Each scene shows the same named points in several views. A view is turned or mirrored, shifted and resized as a whole, has a little noise and may leave points out.
In the rows, 128 means zero.

Scene 1
View 1
J55: [159 121 100 102 124 123 111 155 124 129 182  88 121 146  39]
J851: [131 146 151 141  75 125 116 106 120 129 178 153 134 126 113]
J239: [148 137 131 122  78 142 111 133 133 127 182 140 126 134  95]
J473: [141 146 147 137  46 154 127 114 126 126 173 177 133 124 122]
J645: [140 127 124 106  91 143  87 152 157 128 210 121 107 133 107]
J427: [156 115  98  85 114 140  82 176 161 125 213  90 100 142  71]
J608: [152 131 122 118  90 138 121 135 121 127 174 131 131 137  75]
J478: [135 141 148 135  85 122 106 113 126 134 181 142 133 130 107]
J256: [139 147 147 135  49 150 124 117 128 125 176 174 134 123 118]
J948: [142 133 132 110  48 177  95 154 171 122 210 158 106 125 138]
J765: [136 139 142 141 102 105 114 107 106 138 168 131 141 136  80]
J809: [149 130 127 119  85 139 117 135 130 128 182 133 127 134  85]
J914: [154 133 120 110  67 162 120 145 139 122 183 146 122 132  88]
View 2
J851: [129 104 120 103  93  90 138 137 149 123 155 107 136 141 118]
J645: [156 115 114 113 108 139 159 102 137 121 169  87 107 134 110]
J473: [128 104 104 130 108  84 132 149 152 133 157 111 129 119 129]
J809: [147 112 122 124 118 139 162 117 136 142 161 113 127 138 124]
J478: [134 107 123 100  96 101 146 128 145 124 156 104 138 147 115]
J55: [163 117 147 101 122 168 185  95 122 151 155 118 144 168 118]
J256: [128 106 107 129 109  89 136 144 152 132 159 110 129 123 126]
J948: [147 113  87 142 114 120 146 120 147 119 172  87  88 103 115]
J427: [174 121 125 113 122 181 185  81 124 133 170  92 109 148 108]
J765: [134 106 141  88  98 105 151 127 139 134 150 116 155 163 119]
J914: [147 112 114 134 123 130 156 126 142 142 160 114 122 124 126]
J239: [142 111 120 116 112 119 152 126 142 134 159 107 128 137 120]
View 3
J914: [110 146 139 147 136 136 120 108 158 149 148 115 103  99 135]
J809: [118 131 141 153 134 135 127 122 171 128 145 120  97  95 127]
J427: [114 124 144 188  84 148 161  94 193 124 186 103 136  96 146]
J478: [115 118 149 146 146 121 125 141 161 114 122 136  98  95 112]
J765: [126 107 146 154 153 132 125 142 180 104 125 129  72  82 105]
J608: [116 126 139 155 143 138 126 118 176 129 150 116  86  88 125]
J55: [126 110 133 187 113 153 149 103 207 115 182  99  83  74 132]
J473: [107 146 146 116 162 118 104 131 138 144 112 138  98 104 120]
J256: [108 145 146 122 161 119 107 130 139 142 114 135  99 104 121]
J948: [ 94 159 154 133 119 120 127 111 132 155 135 134 158 120 142]
J239: [112 134 145 147 139 129 124 121 162 133 139 124 101  97 124]
J645: [108 131 152 163 104 131 145 114 166 125 153 125 141 104 133]
View 4
J809: [115 119 125 120 106 141 125  81 136 113 117 107 141 133 119]
J427: [150 153 133 112 109 169 102  62 138 125  98  76 175 124 131]
J851: [108 110 104 114  90 126 147  89 135 107 129 125 110 130 120]
J478: [126 123 104 111  88 133 140  82 139 112 121 111 121 126 128]
J608: [107 118 128 120 113 143 120  77 131 115 117 110 144 135 115]
J473: [109  89 116 128  90 114 157  97 147 102 111 118 115 143 120]
J914: [120 108 134 131 106 136 132  87 142 111 102  97 147 141 121]
J948: [149 106 123 130  73 126 153  92 161 106  84  80 137 139 136]
J239: [117 113 121 120 101 137 132  83 138 112 113 106 134 136 121]
J55: [114 147 134 110 131 169  91  64 120 128 122 102 170 127 116]
J765: [ 98 124 106 108 110 141 124  78 124 116 144 131 123 126 116]

Which points are out of place in each view (at most two, in the order of its rows)? Write - if all are in place.
view 1 -> -
view 2 -> J809
view 3 -> -
view 4 -> J478
